Points, in no order, along strands that fork, close into loops and pass close to each other.
Points whose rows are less than 89.7 apart are linked; no others are. Some points are linked to none.
k345: [-10  -1 -16   1   8  14  15  22  19  26 -19   0  10 -14   9  13   7   9
  16  33   9 -12   7  33   1  -2 -23  11   3  52  10  -6  -7 -19   3   6]
k908: [-26  -9   5  16  33  10  24  -1  -2   3   7   0  50  24   6 -10  -9 -36
  26  30  10 -12  15  43  15   6  15  19   8  23  15  11  -4  27  -5  21]
k312: [ -3   6 -15 -36  -1 -13  -3  -7  36  -4 -17  20 -21 -15   9   8   5   4
   2 -13 -19  15  13 -16 -39   4 -64 -25  -1  18  21  -5  -7 -13  -2 -37]
k298: [ 36 -13  37   8 -18  19  -9   8   1 -12  14   5 -18 -35  10  28  -6  19
  -8   0   5  31  22   0  27  -5  34   3  32 -33  -7  23  -7 -31  11  23]
k470: [  9  18 -25   7   6 -28   0  -6   1 -31   6  -2  -4   8  16 -17  -5 -21
 -14 -14 -16 -19  12   2   3 -12 -24 -12 -21  -9 -17 -24  26  48  -7 -27]
k96: [ 37 -24  14   4  12  16 -13  -3   3  42  31  14 -21 -24  -7  25 -39  10
   2  -5  -6   0  12 -17  -5  11  16   2  -3   3 -12  22  -5 -29  11  24]
k87: [-20   3  -4  17 -27  19  15   5 -22  -7   3   6  10 -19 -19  42  44   6
 -13  14  11  17 -24   4  12 -15  -9 -13   3   3  47 -12  12   4  -5  25]
k427: [  9  20 -13  -7 -14   9 -17 -17   3  22   2 -12 -41  13   8  46   4  43
 -15 -12 -36  -2  -7  -9  -6  23   8  -3  15  13  -9   1  -5   3  21 -24]
k859: [ -3   6  28  22   9  20  -4 -26  -1  23  25  11  28  -1 -13  24  -3 -27
  19 -21  -8  10  19  -7   3  24  30 -12   9  -1   4  26  13   5  -8  24]
k605: [ -4   5   3  -2   4 -15  -9 -40  -9  32   7 -29   6  60 -21 -24 -21 -17
  -2 -13 -18 -20 -10  20   0  24  18   1  -9 -10 -15  -3  11  12   5 -14]
k763: [ 15  -5  12  16   1  20  31  12  31   5   7  27  -6 -36  35  27   6   1
   5  -2  10  -5  18   2 -16 -17 -42 -18   0  29   1   3  -1 -19 -12  11]
k495: [-43   9 -30 -38  18  -9 -29  23 -10 -15 -49  -2  16  -7  -8 -29  -1   7
  -9  13 -27  18 -18 -47 -33 -19  -9  -2  -1  14   9 -19 -10   3 -22  -8]
k651: [ -7  25 -12  -6 -36  -7 -13  -4   6 -18   6   1  -1 -19 -11  -6 -31  -3
 -23 -32   6   0  -9 -37  -2  -9   5   4   0 -28 -18 -17  -7  36  20 -53]
k654: [-26  11  13 -25   3  13 -23 -28 -13 -53  18   0 -11   4 -10  24  48 -21
 -21 -22 -23  38 -14 -31 -14  -2 -17 -13  16 -12  -6 -17  -7   8 -20 -27]
k683: [  9 -20  -8 -11  33   1  21 -17  -1  -2  26   2   0  -8  -5  -9 -20 -13
  -7   0 -10 -20  -8   4 -14  -1 -13  -6  -8  13  -8  -3  25 -28  -4  27]
k291: [ -1  26   7  10 -47   7  17  31  16   2   8   6 -22 -29  22  37  -3  23
 -34 -25  14  23   3 -24  -4  -1 -19 -14  -6  -2  36  23   6  -3   0 -11]
k105: [-37  10 -26 -20 -10  15   7  21   2  -9  -7   1  13 -28  -8  -2 -21  12
 -16 -10  -4   7 -13 -44  -5 -12   2   9   1  11   8  -1 -22  17  11  -8]
k254: [ 20   7  -1 -19  21  29   6 -14   2  -9  10   3 -20 -11  12   6   9   3
 -22 -10 -30  22  -6 -38 -15   6   5 -30  13  16 -13   2  -1 -35 -11   4]
k661: [ -3   1   4   8  15 -10 -19 -19 -32  13  -7 -20   2  30  -6  -1  49  -2
   1 -15 -11 -11 -14  10 -29 -31   3   4 -14   3 -13 -26  -6 -13 -15  -4]
k658: [  4 -23  29   0  -9   3 -33 -13 -13  33  29 -27  -9  17  -9  16  -8  18
  -2   4   3  -7  -5  16  35  29  29  29  28 -44   8  22   3  -8   4  32]
k290: [ -7   7   4   6   7   8 -26  -7  18  10   4 -27 -24  32  12  13  14   1
   7 -25   4 -14   6  10  -4  28  -8   1 -12  20   0  24 -14   3  10 -20]
k320: [  0 -18  27 -30  -7   8  19  21  -7 -22   4  10  11 -36  -5   6  19   2
 -21  -1   9  31 -13 -19   8   4  -6  -4  30 -29   1   9  -9 -36 -13  48]
k643: [ 26 -26 -26  29  -6 -15  -3  28 -22   7   5  -2   4  -5  -7  -2 -13  44
 -26   6   2  -7  -3  -2  37  11   7  34 -12  -9  15 -12   3  38  14   3]
k4: [ 17 -11  -7  38  -3 -37  16  -7  -7   2   3  -3  30  -4  28 -16  17  -4
   0 -12  11 -11  11  34 -10 -33 -19  11  -2 -15  -3 -40  11  22  -9 -22]
k931: [-26 -13 -18 -28  27  -5  10  -3  28   2  -5  16   7 -13  -2  14   0   0
   2  -2 -23  -5  20  -8 -13  40 -40 -14  -7  48   4  13  10   6   9  11]
k905: [ -4  -4 -12 -25  12   9  -1  -7  -1   0  -9  14 -22  -1  -7  26   3  11
  -3   6 -37  14  -8 -11  -6  26  11 -24   6  22  -9  16  15 -25   6  28]
k770: [ 20 -38  -1  -2  29   2   0  10 -20   9  11  -2  -5  -1  -8 -18 -25   8
 -15 -14   2 -23   1  -8 -20  10   0  22  -8   9  -2   2  -3 -24  19  53]
k554: [-19  21 -11  -9 -38 -19  20  26  24 -15 -13  13 -13 -15   7   4 -12  14
 -29 -18  16  -6   0  -6   5  10 -34  -6 -24  -2  33  15   9   1   6  -3]
k731: [  9   6 -25 -25  16   2  11  -6  39 -20  -7  21 -31 -17  11   0 -16 -21
   5  12  -9  15  27  -4 -26   9 -49 -18 -12  31   1  -4  20  -2  -1 -30]
k975: [ 12 -10  10  33   3 -19  11   3  -8  -8   7  -1  16  -3  -1 -33  12 -25
  21  42  27   1 -13  36  -2 -67   1  26  -9  -5   0 -46   5 -15 -21 -14]
k847: [ -3   1 -22   0  17 -37  28 -29  -7   4 -15 -13  22  11 -21   8   0 -24
  -2  16  -1 -23   2  50 -20  -6   8  -4 -15  20  26   1  47  18   7   5]
k146: [ -4   6 -21  -1  18  16  12  12  29 -28 -13  25  15 -10  13 -16 -11 -15
  28  36  11  -8  22  16  13 -21 -29   3  -3  43 -16 -20  -5  29 -11 -36]
k685: [-23   7  14 -33   8  16 -20 -45 -16 -19  24  12   3 -14  -9  19  24   3
 -21 -38 -23  15 -17 -44 -48 -22 -21 -26  21   6  -8 -36  -7  -2 -21 -21]
k686: [-26  17 -22  -6   1   7  -6  -1  -8 -19 -19  -4   1  21 -11 -11   9   3
  -2  26 -13   1 -21  -4  22  23   2  -4   0  -4  -6   1  12  25   6 -13]
k213: [  8  39  30 -22 -33 -10 -24  28  20 -25  -4  20 -25 -43  -6  37 -17  24
 -22 -40  15  18  12 -21 -14  14   3 -16  23 -28  15  37 -12 -21  23  11]
k880: [-29   5  18  28  18  14  27  -4  11   7  11  -3  47  -1  -4   9  22 -30
  20  16  11   7  -5  20  18  11   2  16 -12  26  19  24   2  -1 -19  23]
k533: [-17  42  18 -24 -17  -4 -24  16  24   0 -10   2 -16 -16  -4  37  -4  19
 -19 -25  -5  14  -5 -15   8  38  -2 -17  14  -9  15  36  11  -4  13  -1]
k256: [  8   1   6   5   5   4  27 -11  -6  -5  -5 -25   5  47   4 -22 -27 -34
  14  32  24  -4   6  38  16  -7  33  17 -16   1  22  18   4  -5  -7  12]
k85: [ 12  -2  23  25   9  15 -21 -22  -6  32  32   3  10  -7 -14  25 -24  -2
 -11 -31   1   3  -2 -23   3  19  19  -8 -12   7 -10  28  -3  -7  -3  16]
k999: [-29   7 -25 -15 -16 -12  24  31  34 -11  -9  22   9 -30  19  -4 -18   7
 -12  -4  -2 -10   5 -19   4  22 -37  -5  -5  15   4   4  16  23   7 -11]
k756: [ 14 -19  26   9  14  15 -26 -11 -21  27  24 -16   4  26  -3 -22 -17 -15
   5 -22   5   4   3   2  14  24  38   5  16 -40   0  16  -8 -14  -6  30]
k324: [ 10  24 -24  10 -29 -23   0   7  -4 -26   7   0  -4  -1  21 -11 -15  -1
 -32 -13  -3   0 -13 -24  18  -6  -5  -6 -13 -33 -10 -14  15  37  -1 -39]
k569: [  8  -3 -15 -12  15 -13  26 -28   9   3 -18 -17   6  19   5   5   1 -18
  19  29   1 -22   2  71 -17 -17   5  11 -10  31  12  -4  34 -18   6  -3]
k235: [ -5  -5 -13 -22  23  12   2  -3  24  20 -19  16  -9 -13   3  -3 -10   0
  23  -4  -7  -8  17  -4 -23   9 -18  -9 -20  56 -13  22 -11 -13  14  -8]
k525: [-15   5  -1 -24   6 -22  20  15  -8 -25 -43  -2  14  -7  -4 -44  10 -11
 -14  10   4   5 -10   7  -5  11  -9  -3 -13  -3   4   7  16 -19 -11  16]
k475: [ -5  11  18  22 -16 -11  26   9  -5  -2 -16  17  28 -24   1  17  33   8
  14  -3  14  -4  12  22   8 -17 -29 -13   4 -13  20 -18  22  13  -2   1]
k754: [  5   4 -10  35  19 -20  10 -12 -15  -5  11 -16  26  11  22  -1  13 -18
  -9  -6 -18 -12   5   7  -9 -34 -31 -12 -11   0  -8 -43  24  39 -23 -26]
k88: [-18   3   0  -9  10  18  -4  -7  21  -9  33 -16 -10 -10  22  12  14   8
  -7 -22 -22   8   8 -16   9   2   3   4  35  -6 -41  18 -43  -6   3 -13]
k275: [ 15  16  -7  35 -21  17  11   4   9  25  -5   5   5   2  24  22   4   3
  30  24   4   5  23  31  20 -11  -4 -10   1  17   3  -4  -1  15  -9 -33]
k382: [ -3  25  14  -8   0 -23   7  -3  -3 -25 -29  -8  18   2  -8 -39  22 -33
  -1 -16  12  20  -1   6 -16  -6   8  -9 -20 -15  -5   4   2 -15 -12 -20]
k279: [ 38   3  24  -2 -13  -1 -27  28 -11   4 -16  26 -15 -15 -39  -7 -12   1
  -2 -18  37   9  -5   2  -2   6  20  -4 -16 -28   9  26  -3 -18  25  16]
k662: [ -1  21  30  -3  -7 -17  -7 -35  15 -28   2  -3  -5  16  -6  -6  28 -50
   8 -38   0  10  16  22  -7  26 -17 -31 -17 -18  22  18  13   7  -8 -28]
k103: [-27 -12   4 -21  23  -3  15  18   8 -34 -14  -6 -12   4   7 -41   4  -4
  -1   9  15 -18   4   7   5   7 -17   3  -7   7 -10  23  -3 -29 -13  33]
k648: [ -5 -19  17 -13 -14 -14  12  -9  13  19  18  -2   2  39   2 -23 -27  -1
  27  37  12 -28   0  38  23  22  19  22  18 -10   5   6   9  10   5  -7]
k255: [ -4 -20   4  -5  -8  -1  10   6  -7   5  27 -16   3  30 -12 -25 -48  -8
  -2  15  11 -31   0   8  28  31  20  27   3 -22  11  17  15   9   9  30]
k393: [ 30 -27  11  20 -11   3 -19   3 -13   8  33 -15 -12  -6  15 -32  -7  -8
 -11 -10   8  21  -3   9  42  15  27  20  15 -41   2   8 -19 -23 -15  24]
k550: [ 24  11  27   9   0   4 -12  -9  -8   4   7  25  34  15 -24  18 -14 -29
  12 -32  -3   8  21  -9   1  31  20 -22  -6 -17  -5  25  21  26   8  50]
k268: [ 45 -28  -4   0  14  -8   2   8   9  23  22   8 -24  -8  -8  -4 -62  12
  -7   7   0 -26  -4  -6  -5  13   4  14 -15  10 -10  14   5 -28  25  32]
k858: [ -2  16 -18 -14 -24  12 -14  30  10  -2 -40  18 -19  -9 -13  16  14  12
  15   1   7   2  10  -2 -20 -30  -1 -10  -5   2   2   0 -19  15  23 -10]
k474: [  6   3  -2  -1  -3   8  26   8  29  25 -13  10  -1 -28  14  26   2   4
  13  14  -9   9  11  26 -16   2 -20 -16  -5  26  15   7  20 -32  -3  26]
k100: [ -9  -6  18   4  -1 -22 -31 -30   0  27   6 -35  -3  56  12  -7  14  -3
  10 -27   1 -17   3  24  10  34   8  -3  -1 -18  -5  10  -2   7  -4 -11]
k286: [-22  19  -2 -16 -34   2 -11   0   4  -3  -6   6   6 -12 -24   3  -2  13
 -10 -28   9  13 -20 -42 -17 -26  -4  -3  -3 -10  -1 -10 -36  10   6 -44]
k464: [ -7 -21  -5  10  16 -11   1  23 -23 -12 -15  -2  30 -20 -17 -41  13  -7
  13  34  20   1  -7   3   8 -46   2  26  -8 -14   1 -38 -15  -5 -22   2]
k104: [ -9 -27   5 -16  26 -13  21 -32   8   5  10 -18  10  14  -6  -4   3 -13
  14  30  -4 -24 -17  36 -24   6 -16   5   0  22   6  -6  28 -30  -1  31]
k273: [ -6 -11  19  14   4  17  15  22  -6 -17 -14 -22   6  48   4 -13   2  -3
  35  53  33 -14   4  48  24   0  21  27   8  11  25  16 -11   8   1  13]
k627: [-29   9 -27 -18   6 -22   5  -2 -13 -24 -37  13   0  15 -35 -16   1  -5
  14  35 -10 -19  -1  16  -9   9   5 -11 -18   4  10 -19  24  29   7  -9]
k949: [ -8  -8  -8 -12  11  -2  11  14  34 -16  -3  34  12 -28  27  15 -10  15
   4   3 -28  -9  29 -14   8  29 -24 -13  10  18 -16  11  12  17   2  16]
k865: [-22 -12   7  -3   7  13 -30 -13   8  16  33 -35 -15  15  24  23  18  15
  -7 -43  -3 -16  16  -6   8  16   4  10  14   4 -21  20 -37   6  -2  -7]
k266: [ 39 -26  16   8 -15  17  -4   2   0  19  31  15 -32 -26  -7  22 -15  26
   7  -3   9   6   8  -1  -1 -14  30  -3  20 -14 -19  -3 -10 -26  15   1]
k971: [ 31  -2 -21  29   8  13 -11   1 -11  26 -11  -9  -2  15  28  -8 -25  -1
  11  -1 -15   4  23 -10  27  15  37   9   6   0 -19  11 -10  21  -5 -23]
k316: [-36  16 -28 -23  -7   1 -21  40  -1   2 -41   3  15 -18  13 -18  12   7
   8  12 -11  22 -10 -43 -28 -60  -6  -4  -5  24  20 -13 -27 -14 -16 -14]
k902: [-45   2 -35 -39   6 -28  -6  11  -3  11 -52   7  16  -8 -21 -23  -6  21
 -11   6 -17 -11 -10 -24 -22  -4 -19  -3 -24  23   3 -25  -5  15   1  -8]
k864: [ 11   4 -16  -3  10  -7  17   6  48 -35 -20  17  -5 -16  14 -20 -23 -28
  21   5   8  -5  34   6  -6 -14 -33 -19 -17  26 -12  -6   3  22   4 -32]
k189: [ 23 -10 -11  35  -2  21 -20  -7 -18  36  29 -11 -10  20  18  31  -5  17
   8   4 -19  -6  13 -13  26   9  29  10  10  -3 -19  -5  -7  18   9  -5]
k562: [ 24  -1  25  12   1  -3 -21  22  -9  -4   2  11   9  -3 -14   6 -15  -3
   6 -19  15  -8  19   1  12  27  27  -9  -3 -28   5  37  13   5  21  43]
k684: [ 10   5   5 -23   6  -7  13 -14  40  25 -20  18 -11 -23  -2  -1 -20  -4
  20   6  -5  11  12  18 -29  12 -16 -29 -17  37   8  25  12 -44  13  -4]
k715: [-24   9  -7   3  22 -14   0 -20  12 -17 -29 -10  13  25   6 -12  32 -17
  16   7   8   4   9  30  -6 -27 -15  -2 -25  25   4 -19   2  22  -3 -42]
k302: [  8   7 -18  31   8  16   8  -3   8  14  -4  -2  13  16  30 -15  -5 -17
  36  17   4   5  18   2  24  10  11  -4   3  24 -14   3 -10  14  -9 -16]
k941: [ -1  19  20 -10 -15 -17  -7 -10   9  -9 -16   3   7   6  -6 -17  14 -17
  17 -17   2  17  -1  -5  -2  33   0 -21  -1 -21  -6  15   9   4  -8 -14]
k674: [-21   5  14  38 -18   4  26   0  -7  -4   7   8  38 -18   1  35  37 -13
   2   3  25  24  -3  16   2 -18 -21  -6 -10  17  35 -11  13  24 -12   2]
k624: [-29   7   8  10   8   4  16 -10  -2   4   4 -14   3  -2   0  -2  25  -6
   5  11  21   6 -15   0   3  -2   0   5  -7   4   5  12  -9 -14 -12   1]
k579: [-17 -12   2  -9  11  -2   5  42   8 -22 -17   3 -15  -3   6 -15 -19  14
  -4  30  29 -24  11  10  12  15  -5  19  -7  13  -3  36 -21 -13  22  35]
k269: [ 16 -32  17  -4   4   8  16  16 -21  -6   3  15  18 -37  -3   5  23   3
 -24 -17   2  25   0 -15  -5   4 -14  -4   1 -14  20   0  15 -22  -7  70]
k873: [-22 -19 -24   1   6   9   6  31   4  21  -6   6   4 -23  -3  13  13  44
  10  17   1 -18  -1  -1   0  -4 -25  19  11  25  -8  -6 -22  12  12   5]
k863: [-13  27 -11  -7 -18   6 -17  17   8  -9   2  -7 -22   3   3  55   4  31
 -11  -5 -18   4  12 -12  17  23  13 -11  17  -1   0  20  11  21  16   3]
k57: [ -4  18  -1   2   2  18  -2 -15 -26 -28  25  -5 -16   1 -11  21  20 -19
 -21 -20 -14   4 -20 -23  -8  -4   2 -25   0 -12  -8 -20   8  15 -15   0]
k807: [  8 -17  -9  -9  -4 -32 -22 -24 -13  -9  14  -5 -26  52 -13 -40 -37 -26
  -6   6 -11 -39 -18   7   4  -3  21  17  -3 -20 -28  -9 -16   0  -5   0]
k133: [  0   0  11   7  18 -12   1 -21  15 -23  10  -2   4  18   5  26  23 -36
   7 -23  -3  -6  29  23 -11  14 -30 -15 -20   0  13  -7  18  32  -4 -36]
k644: [  6 -18   3 -15   8   2   9   3 -26 -18   4   0   9  26 -32 -33 -42 -24
 -13  -6   0 -21  -6  -6  -3  16  17   1  -7 -33   1  -1  17   0   9  43]
k836: [  6 -15  21  24  -6   7 -32  20  -4   7  39 -29 -11  26  19  30  -2  17
  -6   4   7 -23  12  14  31   8  12  26  13 -33  18  18  10  18   8  34]
k450: [ -5  -3 -12  -6 -14   6 -10  -3   2  31  -3  -5 -13 -13   1  33  12  47
   3  -7  -3  -9 -16  -2 -17   2 -14  -3  12  10  -5 -10  -6   9  18 -23]
k193: [  3 -14 -12   4  -8 -32 -11 -48 -10  26  12  -5   5  55 -11 -33 -15 -19
  18  13 -13 -30 -18  15   1  -3  24  24   8 -21 -20 -27   3   4   3  -6]
k769: [  2  21  14   2 -32   4  -8  28  17  15  11  11  -9 -51  -4  44 -25  29
 -29 -36  22  11   5 -10 -16 -10  -1  -7   4 -11  24  31  -9   2  26   6]
k441: [-13   1 -11  30  -5   5   6   0 -16  22   2 -10  32  -6  10   0  16  24
   1   4  16  18 -10  -8  47  15   9  21  14 -16   2   1 -11  31  -9 -12]
k174: [-15  23   3 -22   1  16 -35 -13 -24  -4 -11  23   4 -21   1  21  17  20
 -16 -34 -23  10 -18 -48 -70 -49 -27 -31  20  16  13 -36 -25 -11 -10 -23]
k645: [ 40  11   1  15   7   5  21 -23   3   3  -2  -6  -8  20   8 -15  -7 -39
  15  15   3   2   9  24   3 -10  28  -9  -7  -9   9   6  24 -24 -12  10]
k6: [ 19  -1  -5  -6  -7 -11 -15  -9 -16  21  -2   4 -16   2  -3 -11 -11  14
   0 -11 -23   2  -7 -21  -4  13  19  -4   8 -13 -32 -15 -10 -22  -1 -19]
k44: [ 26  17  -4  17 -21  14  -3  19   2   6 -17  19 -12 -19   8  31  10  16
  29  12   2   2  21  -1   8 -10   9 -11  13   0  -8  -1  -9   6   2 -13]
k232: [ 31   5   7  15   5 -10  20 -20  -6 -15   5  -4  -2  -1   4 -16   5 -41
  15  22   3  -2  -5  29  -6 -49   6 -13  -7 -19  -3 -31  26 -12 -25  -7]
k61: [-15  32  -9 -21 -22  17 -27  14  -5 -26 -35   8 -13   2 -17  16  11  19
   3 -21   0  14  -5 -26 -12 -24  23 -11  -2 -13   3   1 -39   8  22 -29]
k997: [-15   8  -5 -16  13   0 -27  -7 -28  -8   2 -16  10   7  12 -24  14   2
 -25 -16 -29  28 -25 -54 -15 -11   9  -1  13  -8 -26 -33  -4  -6 -32 -14]
k90: [-12  17 -16 -21  11 -28   7  -2 -12   0 -48   0  19   8 -29  -2  -1 -14
   3   6  -4 -19   2  42 -17  26   0 -21 -17  10  25   0  43  23  17   5]
k789: [ 12   0  -1  16 -12  -7  20  15  39   6  30  10 -25 -27   0   1 -46  -1
 -11   4  48 -27  10   9  12   1 -21   6 -19  16  -3  14   4 -12  21   0]
k429: [ 36 -27  -8  16   3  20   4  10  -4  -8  20 -16 -31  12   6 -26 -16   8
 -20  30   4   1 -10  11  41  -8  24  30  -1 -17   2   3 -14 -17  -6  18]
k310: [-19   5 -24  16   3  18   7   8  -2 -11  -2 -11  24   4   4  -1   5   9
   2  30 -19  16 -13 -32  49  18  19   9  12  -5  -5  -4   5  25 -12 -21]
k153: [-24  -2  -2  -7   3   5 -20 -28 -28 -14  27 -23   5  -3 -13  -2  12 -13
 -26 -12 -14  -1 -28 -40 -10  -7  12   1  15 -18 -33 -33  -9  31 -16 -14]
k944: [ -8  -6  -5  14  20 -10   8  -4 -17   2   5 -24   3  13  -4 -25  20  -1
 -15  14  -1  -8 -23  24  -4 -24  -9  22 -15  14   3 -17  -1 -21 -20  12]
k289: [  6 -12   8  24   3 -16  28   2  10  19  -1  20  38 -27  12 -10  14   0
  29  10  15   5   7  15  10 -20 -16   3   2  -4  -1 -22   2   8  -2  -4]
k323: [  7  16   5 -24 -10 -12   8 -10  19   6  -9  38  -5 -24  13  10   0  30
  -4 -39 -11   8   3 -29 -39  14 -32 -25  10   7   1 -15   5  -5  -5 -29]
k489: [  7 -11 -14  19  -6   5  -7  10 -20  13   5  -3  10 -13 -20  -2   1  28
 -13  -9  14  23  -7 -23  22   2  26  30   4 -19  -4  -3 -18  18  13 -12]
k93: [ -4 -14   5 -23 -12  -6  13  -1  23   9  23  -6  -3 -26  -1 -14 -24  32
 -31 -33  -2   6 -20 -35  10  23  -2  24  18 -11 -25   9 -14 -28  11  -3]
k548: [-15   8 -11   4  27  -6  14 -19   9 -32 -20  -3  31  21  -1   0  32 -50
   7  -4  -8  -2  18  24 -19  -6 -17  -6 -24  18   7  -5  18  48  -4  -4]
k404: [ -2  25  -9   2  -9 -26   3  -1  -4 -22 -38  -1  -4  30   2 -35  20 -22
   9  15   9   2  -4  16   1 -27  -1  -3 -21  -4 -13  -8   0   6  -4 -24]
k163: [ 31  12 -14  21  -9  20 -17  -8   7  23  33  -9 -43  15  20  45 -17  15
  -8 -18 -19  -2  14 -14  13   8  16  -8  -1   4  -9  16 -14  -2  18  -6]
k844: [-30   5  -4  -6  26  -5 -21 -15 -23  18  -9 -33  28  12 -15 -23  38   0
 -12 -11 -16  21 -28 -21 -19 -13  -5   4  -5   9 -17 -20 -12 -19 -24  -8]
k447: [ -4  -7  13   6   4  16  -2 -10  14  15  19  -8 -20  -8 -19  17   7   0
   5  14  30 -17 -14  18  -8 -21 -14  -3 -23  14   3   4 -12 -20   6   3]
k370: [-10 -16   1 -13  -2   1 -10  -5  24  -7  32 -11 -30   3  14 -21  -9   7
 -22 -20  -5  -3 -12 -12  14  21   4  17  14  -7 -35  12 -30 -41  -7  -5]
k237: [-13   2  22   0 -21  11   5  18  15 -14   6   6  -5 -43   7  20  14  16
 -14   7   6  41  -5 -13  24  -2  17   6  26 -20  -2  24  -8 -28   0  23]
k693: [ 28   4   9  -1   8  15   1  -9  -8   4  12  13 -15 -15  24 -11  12  -8
   6 -15 -15  18   2 -31  -4  -6  27 -19  16 -10 -30   0 -22 -33 -17  -7]
k741: [  9 -32 -18  29  -2 -24  23  24 -20  -1   7 -10   4  12  -8 -17 -32  31
 -20  46  12 -27  -5  33  32  14 -12  42  -2  -3   8 -28  18  41  13   7]
k216: [ 14 -27   1   2   5  -2   6   1 -38 -30   5 -11 -11  31 -19 -44 -16 -23
 -13  27   3  -9 -11   2   1 -12  14  26  -2 -25   1 -15  11  -4  -6  39]
k253: [ 36 -24   2 -11   3  10 -14   6 -30 -28   0  -7 -35  52   1 -31 -32 -16
   6  34  -7 -35  -8   7   6 -16  32  17   0 -24 -18  -6 -19  -3   6  19]
k788: [ 14 -16  30  15  -8  19  17  14  19   9  13  17 -17 -36   7  22  17  15
  16  10  35  -4   1  16 -10 -42 -19  -6   6  14   5  -3 -13 -34   0  12]
k238: [ 15   3   9  -3 -21  -5 -11  18 -12   3 -18  -3  -6 -13 -34 -25   1  10
  -3  -1  22  30 -21  -7  11   6  28  13   0 -26   7  12 -16 -17  11   2]
k704: [-12  -5  -8  -3  -6  -7   9  25  -8   5 -33   5  18 -22  -6 -30  13   9
   1   7  11  13  -7 -20  -7 -42  -7  14 -11   8  18 -19 -12 -19  -9   1]
k515: [ 21  -9   6  10 -19   0  -5   3  -6  18  -4 -15 -13  51   5  -4 -19  11
  43  55  19 -11   5  44  22   0  28  42  14  -2  12   5   3   6   9  -8]
k442: [-14   7  -6   6  28  26  19  -1  10  -8  -7  -1  35  19  11 -15   9 -23
  40  43   0   4  20  31  15  -5   2   2   6  30  -6  -1  -9  17 -11 -25]
k551: [  0  -4  18  18 -10  22   0  -9 -34   9   9   6   6 -10 -22  27  30  -5
 -17  -8  -3  17 -22 -23  -4 -19  -4 -15  -1  -1  16 -10  10   2 -17  23]
k544: [  8 -13  20   8  -2   0 -27   4 -17   7  24 -24  -6  64  11   2  19  -4
  16 -14   1 -30  10  25  10  21  18   7  12 -35   1  18   0  20  14  17]
k33: [ 10   2   0 -10   3   2  -8 -23 -12  17 -14  12 -14   5 -15  10  -9  16
  13   4 -33   5 -21 -10   9  33  31  -8   8 -10 -19   2  18  -5  18   3]
k810: [  9   4  13 -23 -13  -8   3   2 -20  14 -20  29   7 -23  16   6  17  40
  -9 -34 -14  17  -6 -26 -55 -26 -35 -24  22  10   9 -36 -18 -20  -3 -16]

A tip is a point with one link. Name the tips that can be reached along the links from each point below, in the order of the rows.
k302 | k105
k238 | k269, k741
k704 | k902, k429, k93
k382 | k579

A fork is a point with three links, a tip a point with one. Leave the first point through the second and follow the links. Name the first fork or tip that comes.
k146, k864 | k57
k975, k232 | k100
k216, k644 | k902
k96, k268 | k489
k474, k684 | k427
k87, k674 | k286
k489, k441 | k96
k654, k685 | k442
k213, k769 | k474

How many points has the smallest loop of links through each point below? Write 0 if it is on no loop.
k302 | 16
k562 | 19
k754 | 26
k941 | 7
k693 | 5
k323 | 19
k544 | 0
